Each row is a point on a landscape with many valleys, with its height.
From any point a ball rolls to the lowest of the 5 points nearest to it. It stops when none of these is lower. Distance is the straight distance between rows; heights are no part of it.
<570>: 122,129,124,137,113,147,108,142  height 390
<773>: 130,129,128,114,115,149,147,123  height 493
<365>: 146,119,162,115,100,124,109,163  height 236
<379>: 78,141,112,149,165,110,149,139  height 145
<795>: 122,134,114,132,121,142,126,131  height 343
<753>: 94,138,102,146,138,131,122,137  height 438
<656>: 111,124,144,132,113,117,100,174  height 467
<239>: 71,149,87,166,181,105,119,113  height 24
<73>: 96,162,80,145,192,102,135,102  height 271
<812>: 192,96,192,95,96,112,116,128  height 317
<143>: 126,125,137,130,109,132,105,158  height 360
<491>: 116,128,137,125,121,131,137,145  height 148
<674>: 166,116,169,116,95,117,95,162  height 159
<486>: 109,131,125,132,126,127,132,152  height 239
<505>: 104,129,153,138,123,104,100,181  height 435
<722>: 155,118,135,109,106,155,156,109  height 524
<792>: 95,137,92,153,156,135,111,126  height 465
<450>: 123,144,93,123,136,140,149,101  height 596
<207>: 78,129,129,161,139,113,106,171  height 468
<71>: 84,133,130,152,146,113,124,168  height 335
<708>: 158,117,140,104,106,150,164,94  height 520
<28>: 75,155,94,155,218,73,137,110  height 347
<537>: 121,148,100,122,150,129,160,110  height 441
<284>: 75,141,102,152,166,105,135,137  height 234
<628>: 87,148,104,141,158,111,156,129  height 209
<440>: 184,107,179,106,92,112,92,138  height 269
<123>: 158,121,123,109,105,153,156,88  height 628
<517>: 207,104,193,99,94,90,101,130  height 340
<677>: 141,145,91,115,138,151,145,88  height 748
<464>: 138,129,111,116,120,150,153,101  height 653
<496>: 93,160,71,149,203,96,119,95  height 336
<280>: 127,116,132,132,106,135,78,151  height 484
<691>: 142,111,124,121,108,155,132,106  height 602
<89>: 98,135,128,141,130,125,137,159  height 233
<731>: 202,90,182,119,97,131,105,109  height 371
<431>: 157,112,156,108,99,143,153,124  height 422
<319>: 88,162,85,153,201,86,137,109  height 296
<444>: 132,123,141,123,103,140,121,142  height 120
<15>: 157,103,150,114,96,152,116,126  height 372
<669>: 160,110,144,113,102,153,134,112  height 469
<553>: 102,158,86,137,173,107,150,118  height 154
<271>: 143,132,117,115,123,147,164,101  height 609
<237>: 157,112,150,121,99,138,99,142  height 358
<258>: 79,157,85,154,215,83,126,103  height 344
<66>: 91,145,99,143,152,128,137,133  height 321
<487>: 165,107,164,99,102,143,167,110  height 432
<367>: 138,121,156,120,103,119,100,169  height 295
<747>: 110,148,86,130,142,135,137,111  height 488
<97>: 91,137,126,144,137,128,125,155  height 312
<584>: 158,120,146,105,113,147,180,99  height 491
<745>: 180,98,161,121,94,147,110,115  height 158
<704>: 175,104,167,105,95,140,138,122  height 384
<520>: 171,96,157,115,90,153,133,112  height 345
<546>: 185,92,161,120,96,157,128,93  height 333
<421>: 124,142,117,115,132,131,162,124  height 509
<206>: 111,155,85,126,169,124,147,102  height 308
<121>: 125,130,108,127,115,155,121,120  height 472
<7>: 200,96,179,108,95,111,85,122  height 323
<185>: 135,123,144,107,104,132,160,124  height 447
<504>: 169,109,169,108,91,131,111,136  height 318
<244>: 95,152,84,140,167,117,141,114  height 244
<652>: 94,135,119,152,128,128,108,150  height 455
<621>: 205,97,191,109,92,113,97,125  height 320
<247>: 116,130,150,128,115,115,121,174  height 389
<146>: 104,139,92,143,144,141,121,120  height 456
<268>: 145,117,155,112,100,137,130,139  height 272
<18>: 91,145,90,150,158,119,124,125  height 376
<736>: 163,107,150,119,95,144,80,146  height 436
<660>: 84,124,113,171,140,120,97,153  height 566
<800>: 105,149,95,127,152,131,154,119  height 368
<418>: 69,141,102,168,167,115,117,132  height 373
<634>: 116,148,115,121,137,130,168,126  height 497

Where does a ball stop that starts at each point below?
<537>: <553>
<691>: <745>
<237>: <674>
<621>: <674>
<97>: <444>
<71>: <444>
<207>: <444>
<505>: <674>
<652>: <444>
<146>: <379>
<792>: <379>
<634>: <553>
<487>: <745>

Call two points neighbours if one is among the 5 nearest of the other. Go from one point of each pair to the other, from neighbour to neighbour, staying as low as possible. Name the highest point that can't be avoided.
<239> / <745>: <753>
<553> / <379>: <628>
<444> / <674>: <268>
<239> / <379>: <284>
<745> / <674>: <504>
